A landscape with many valleys, sampled at points; each row gives a point and its height.
A ball rolls from a point to the lowest of its 2 nearest points, and stops where none of them is lower. Distance is the straight distance between rows; heights are no part of it.
rofid height 6.14: [ 63  94 137 186 191  97 137 126  78 120 161  63 127 128 134  98 189 137
 177 122  98 135 130 119 106]
Ler height 2.14: [194 121 113 108 143 158 149  82 161 152 112 139 141 169 147 129 140 131
 107 131  33 113 154 109  92]
vunoz height 2.66: [183 119 137  83 137 142 126  90 169 129  80 138 123 137 157  93 135 154
 118 114  64 121 145 143 113]
Pafil height 2.75: [171 162 130 103 137 116 181  97 105  79 144 162  93 136 127  96 150 155
 148 132  57 149 119 139 124]
voli height 3.73: [124  80  88 169 159 109 177 106 142 132 180 128 121 139 130 112 193 130
 135 114  64 138 137 113  79]
todal height 3.40: [ 77  89 143 101 122 122  65 149 173 103 111 108 162 140 155  90 132 117
 124 102 150 123 126 142 120]
Rugov height 5.58: [139  79 151  94  96 163  97 125 142 104  78 117 137 101 159  56 162 139
 141 106 105 186 138 160 108]
Magup height 3.12: [158 137 117  87 105 131 186 107  64  68 147 145 135 159 132 119 180 144
 140 102  35 162 115 148 126]
fetot height 3.82: [ 99 158 105 171 156  63 120 121 133 122 176 134  77 136  83 137 113 156
 144 163 162 137 100 104 143]
Duna height 4.16: [ 94 148 102 160 187 151 199 155 101 190 120 155 155 103 143 151  73 112
 137 121 162 136  98 142 125]
nenat height 6.16: [105  94 160 177  93 142  81 122 117  97 160  55 155  45  97 109 151 124
 158 177 173 158 131  93 148]
biku height 5.18: [108  83 136  98  54 182  70 105 157 120 106 122 107 107 131  78 137 114
 153 158 168 217  78 169 118]
mefo height 5.61: [153 137 151 141  99 125 101 132 102 134 137  93 136  85 103 148 121 135
 129 149 167 126 143 109 155]
Memoz height 3.59: [119 169  89 186 143  74 184 131 104 120 190 146  74 126  84 154 111 140
 114 159 128 121 106 104 132]
Zit height 3.10: [167 196 144  79 137 100 138 120 106  57 129 164  74 176 113 115 112 160
 127 120  88 109 104 137 165]
kemik height 2.07: [174 140 114 118 102 160 153 138 154 192  89 159 129 144 124 161  87 117
  98 134 121 139 181 136 124]
nik height 2.53: [187 179 128 131 121 167 188 132 106 181 111 157 121 111  90 185  89 119
 114 151 113 146 156 119 125]
fuz height 5.71: [150 139 116 105  87 129  96 147 135 116 126 137 133 137 115 164 115 124
  82 124 136 100 154 144 147]
Movup height 1.17: [114 109 141 122 125 105  72 143 106  90 144  92 144 116 117 119 143 137
 111 103 111  89 130 118 141]
budi height 4.11: [164 117 148 126 121 155 161 115  88 151 109 127 152  86 134 104 178 145
 186 133 110 172 124 133 111]
Toz height 5.89: [130 123 141 121 151 113 126 119 123  99 131 129 112 123 144  69 174 166
 189 140  97 168 101 131 102]
lano height 2.37: [ 52 114 118 149 100 153  65 142 171 142 136 116 136  93 114 126  84  97
  96 154 228 120 108 126 167]
Kema height 2.25: [170 164 148 124 109 135 165 136  27 140 138  88 166 126 110 168 118 108
 116 128 126  88 146 122 166]
lovi height 1.61: [155 129 105 189 121 137 171 113  91 162 143 128 119  87  73 158 107 118
 103 145 140 124 146 104 116]
fuzup height 0.98: [ 60  73 114 133  83 148  66 155 139  88 146 105 162  80 134 145 137  98
 116 145 200 147 100 119 138]
Let height 6.30: [116  73 100 144 110 150 115 115 194 177 100 132 142 108 138  99 130 102
 120 147 147 154 152 141  85]
poko height 3.64: [136 166 120 108 178  81 126 126 168  91 130 152  95 204 151 137 131 157
 108 124  77  86 106 120 138]
vesol height 5.13: [149 109 160 104  84 133  68 103 155 126  84  93 119 105 107  65 126 131
 132 152 150 141 144 150 149]
mef height 5.94: [172  98 122 121 118 113 102 108 170 121 128 115 124 162 127 122 145 134
  78 124  69  80 179 146 119]
Tuz height 3.85: [ 96 139  88 117 108  98 123 153 125  62 191 160 119 131 111 156 122 136
 105 127 143 132  91 129 143]
kipo height 0.55: [160 106 112 172  99 135 166 131  62 120 160  96 154  77  83 157 163 118
 120 133 127 131 142 112 122]
dube height 4.00: [ 98  59  95 185 151 104 135 120 150 147 172 106 124 114 120 103 157 121
 128 123 112 124 146 112  73]
vit height 3.43: [129 110  91 129 122 118 192 120  96 109 157 146 142 145 141 116 198 139
 139 102  66 167 128 134  99]
Feva height 3.52: [127 163 155 169 162 125 141 135 100 185  99  95 114  97 105 135  98 121
 170 146 152 106 144  98 122]
gazu height 6.02: [ 80 105 152 141 153  81 107 130  88  87 143  97 129 108 137  82 167 150
 181 140 106 164 122 113 115]
Doti height 5.97: [ 97 113 130 181 115 131  59 120 141 126 158  78 128  77  71 110 117 120
 127 191 176 113 141  86 152]
bevad height 1.64: [102 118 153 158 166  90  84 108 147 168 115  70 107 117 101  88 131 126
 143 142 140  94 153 118 121]
vedum height 2.23: [154 178 185 108 172 101 106 136  73 122 104  85 102 160 134 141 104 136
 137 111 124  44 127 125 176]
nov height 4.58: [167 137 125  85 126 178 145 124 182 142  74 191 146 143 186 133 133 122
 160 130 127 185 130 169 115]
tori height 2.92: [174 198 151 151 124 138 189 136  61 167 155 138 114 115  85 179  84 130
 127 163 141 111 134 112 145]
pomi height 3.39: [105 105 165 120 156 122  95 160 117 122  89  90 191 148 172 124 139 101
 107  82 125  60 150 142 141]
lusi height 4.47: [162 123 154  79  90 153 141 124  50  95 104 116 143  88 144  94 158 143
 159 101 109 172 122 145 132]
veke height 1.83: [ 79  99 112 146  47 171  60 116 147  84 163 139 122  90 122 176 128  99
 100 141 203 178  90 106 152]
taton height 1.60: [191 163 120 115 140 161 188 119 138 154 120 168 123 175 133 154 115 131
 109 142  54 129 137 116 103]
Terel height 0.27: [103 108 126 146 148  87 110 136  73  88 177  91 138 157 114 143 133 121
  90 103 110  42 136 114 148]
sekos height 3.77: [102 163 105 130 151  97 144 164 132 133 148 163 131 157 128 165  87 130
 103 110 148  96 105 138 145]
gibak height 5.39: [139  86 141  93  64 137  69 132 135  87 107 111 144 100 120 108 145 116
 102 124 145 134 128 151 119]
fel height 3.55: [110 127 120 154 156 118 147 153  99 126 150 127 141 134 132 146 131 121
 130 116 136 103 108 126 134]
keze height 5.82: [158 119 109 145 109 100 130 141 131 120 162 133 114 147 103 164 125 137
  76 120  90  83 156 142 125]
divu height 4.74: [141 142 144  73  92 152 116 132 103 100  96 136 122  76 139  99 133 144
 171 115 161 198  88 155 139]
figen height 2.79: [169 161 153 145 158 140 130  84 180 205  95 111  84 157 122 104 109 144
 133 151 114 115 168 117  93]
Tof height 4.09: [ 89 149 134 183 173 148 160 149  95 193 109 124 147  69 138 123  88 119
 175 136 192 147  94 103 140]
Zoti height 2.42: [ 99 114 157 128 163  74  73  91 146 134 121  75  79 156 132  79 144 142
 136 115  94  60 173 108 114]
nediz height 3.60: [ 92 151 107 155 152 119 140 153 172 142 144 155 110 124 138 128 133 137
 169 148 174 178  83 138 126]
Rirol height 4.89: [133 133 165 100 124 135 103 128 168 157  92 121 134 110 132  82 118 134
 162 144 157 155 124 156 145]
kudin height 4.70: [144 155 151 111 138 149 136 109 185 154  66 177 114 140 156  98 114 154
 167 134 134 162 123 138 124]
Sebe height 3.98: [135 155 131 143 202 119 139  85 219 159 107 146  94 190 143  90 134 151
 156 156 117 133 125 114 100]
Dur height 3.63: [144 167 146 121 141 147 133 169  91 158 116 118 168 128 129 193  63 115
 102 103 145  73 144 136 169]
Ruf height 3.95: [ 74 145  86 140 131  99 139 172 146 100 173 182 123 146 132 175 100 128
 105 114 190 140  78 116 150]
dumi height 3.38: [142 198 136 100 146 100 150 144 142 100 143 186  88 180 119 155 100 141
 110 144  94 105 118 141 152]
limed height 2.39: [170 204 155  74 157 137 206  99 106 100 128 169 100 177 119 127 128 138
 149 139  57 124 111 127 127]
mufar height 5.80: [115 123 136 164  90 159  92 121 128 159 119  93 133  55  82 138 104 123
 113 172 201 133 157  78 148]
gava height 3.30: [135 177 159 131 129 145 108 169  90 160 106 102 151  86 122 174  62 119
 111 135 199  98 135 109 169]
tel height 3.84: [101 133 111 119 147 143 141 168 144 156 120 169 147 122 166 139 113 130
 153 109 177 141  93 141 132]
neliv height 3.28: [100  77 116  64  76 141 111 144  98  55 136 161 130 137 168 136 153 133
 102  78 109 181  90 165 121]
san height 3.80: [110 193 139 166 163 120 139 146 115 168 121 124 100 100 111 128  78 132
 167 159 200 131 105  97 142]
kapoz height 3.61: [134 150  97  95 105 117 131 157 135 103 152 194 109 154 118 167 129 142
 133 140 151 150 104 146 141]
fal height 3.36: [140 153  91 163 119  96 160 124 156 151 176 168  85 136  77 145 120 134
 111 143 118 143 122 125 110]
nofi height 2.99: [ 73  60 114  95  91 133  96 163 134  78 142 155 163 136 180 129 151 105
 117  80 135 163 115 143 102]
bamo height 2.71: [161 177 178  89 172  86 136 121  85  76 113 120  98 186 125 127 113 152
 139 110  82  70 125 121 170]
som height 1.58: [138  90  82 140  59 154 150 117  64 110 149 117 168  82  98 185 158 105
  77 123 130 139 148 116 131]
vuv height 2.91: [ 98 124 146 126 192  94  88 126 142 116 110  97 105 173 157 108 129 139
 131 116 105  61 132 120 139]
vani height 3.69: [139  99 151 125 124 155 126 135 101 164 104  98 170  91 145 129 155 121
 162 114 148 133 132 129 123]
guv height 2.18: [145 114 106 175 101 141 127 132 139 199 128 124 119  86  95 137  80 109
  70 143 163 119 174 110 112]
suvi height 3.26: [ 84 127 126 165 192  94 151 121 116 128 147 112  90 167 141 122 126 138
 144 117 126  71 121 109 126]
muzo height 4.15: [132 104 106 140 186 130 157  90 204 160 105 140 142 182 180 103 148 135
 139 137  94 138 130 105  78]
Pudag height 3.62: [101  77 109 105  64 151  98 139 104  64 166 148 124  99 139 157 170 118
 118 120 143 209  85 138 121]
nuti height 1.75: [ 54  62 132 150  82 156  48 150 182 114 144  88 166 101 121 105  98  88
 119 130 200 121 121 110 139]
Dolib height 2.06: [166 200 124 113 156 144 213 112  91 131 142 172 122 182 126 175 105 113
 131 126  76 125 114 128 143]
Safog height 2.86: [ 77 146 146 141 120 138  65 145 127 134 119 100 161  89 117 144  75 112
 110 133 218  92 129 101 166]
nul height 5.56: [150 107 129  84  58 117  79 133 114  47 137 134 123 123 103 139 134 128
  62 123 126 119 135 147 159]
Fiva height 2.26: [139  85  76 109  60 151 153 138 109  92 141 157 157 125 126 173 149 107
  84  99 117 156 130 139 118]
Tef height 4.06: [ 87 182 149 161 135  89 108 143 150 133 159 126  87 119  81 108  98 153
 167 184 198 132 106 101 152]
razel height 1.38: [174 105 110 155 100 149 143 111 158 178 108 123 152 110 103 157 107 103
  81 130 111 115 172 132 105]
Kerom height 3.16: [169 179 174 162 167 143 159  95 114 199 113 102  87 129 137 133 107 122
 146 135 108 105 163  97 109]
kupe height 5.75: [135 112 141  84 145 153 135 103 125 117  74 133 136 111 174  56 177 155
 190 106  84 185 120 132  97]
Zaz height 1.62: [163 160 168 124 132 125 114 141  53 132 112  74 129 112 116 150 119 126
 131 106 128  61 155 118 153]
giva height 2.68: [113  74  99 114 106 142 128 154 147 106 141 145 165 152 160 154 147 112
  79  85 113 120 131 146 112]
Finem height 3.37: [135 158 120 118 114 108 151 136 156 134 137 196 108 127 135 131 136 139
 152 146 156 198 107 144 123]
zinis height 3.83: [120 148 114 128 187  98 136 101 208 140 142 154  77 206 146 122 113 150
  98 148 103 107 134 113 116]
Ramu height 4.31: [123 114 100 120 147 157 157  96 204 146 112 173 123 151 163  87 152 140
 161 132  92 174 102 136  84]
raz height 6.07: [120  82 115 138  98 106  91 112 178 130 140 116 123 142 111 103 165 118
  98 131 112 127 155 142 112]
libab height 3.07: [ 93  61 128 129 146 126  93 151 173 141 110 106 178 156 155 116 138 109
  93  97 125  71 152 145 114]
gub height 6.24: [ 51 104 115 176 205  93 146 136  88 109 153  98 127 111 119 120 164 131
 184 137 154 136  97 113 139]
foz height 1.63: [163 161 133 103 126 123 151 140  71 104 137 126 160 152 126 173 131 117
 105 108  92  89 136 153 165]
buvob height 2.34: [131 155 133 159 171  97 117  94 166 152 119  97  71 153 112 108 117 143
 130 163 116  88 152 104 112]
Gador height 3.70: [100 137 135  96 127 117 109 163 141 110 108 138 160 139 168 129 119 134
 125  98 155 115 124 156 148]
voz height 3.18: [173 104 153 108 125 146 130 117 120 143  98 105 159 130 153 117 161 122
 121 101  86 118 160 132 121]
vak height 3.11: [163 150 111 125 128 108 180 120 139 130 156 186 107 143 111 132 155 141
 139 154  99 164 117 135 101]
zodo height 6.19: [129  43 114 136  94 131 107 116 174 137 110 115 155 112 143  89 154 102
 110 108  92 141 162 150  81]
Sabam height 4.45: [125  97 110 124 136 161 164 130 175 177  95 164 161 142 177 125 143 112
 153 109 126 170 125 141  94]
vope height 4.96: [137 125 147  69  70 169  77  98 149 113  84 131 100  94 123 100 119 140
 165 140 186 196 112 162 144]
pemuz height 4.01: [124 164 107 130 177 151 196 154  98 174 121 176 147 160 151 173  65  98
 125 101 132 111 108 133 126]
kabe height 5.41: [181 147 177 124 104 136  94 101 116 143  97  88 118  91  97 104 130 138
 155 156 133 121 155 111 144]
tur height 3.86: [118 156  98 106 165 147 180 146  89 141 124 131 169 165 142 184  69  95
 105  82 127  71 129 151 160]
gami height 1.00: [129 143 108 123 131  99 147 140  73 103 165 103 151 178 133 174 132 116
  94  82  71  47 140 129 150]
kove height 5.38: [103  64 131  89  67 139  74 116 171  92 121 117 122 103 149  63 169 133
 143 131 138 199 113 162 102]

Two balls start at each pair of points below. Name the first point that both come to, or write none.
rofid and raz -> none
gub and dube -> taton
mefo and fuz -> vesol

Call two points neighbours if one is among the 2 nearest of the other. Go from one point of each pair to the other, from neighbour to neighbour, staying as low as possible. Name the highest point that can't be avoided.
libab and Finem -> tel
bevad and libab -> Ruf
Terel and Zaz -> Kema
kipo and razel -> guv
kipo and fuzup -> Pudag
Zaz and taton -> raz
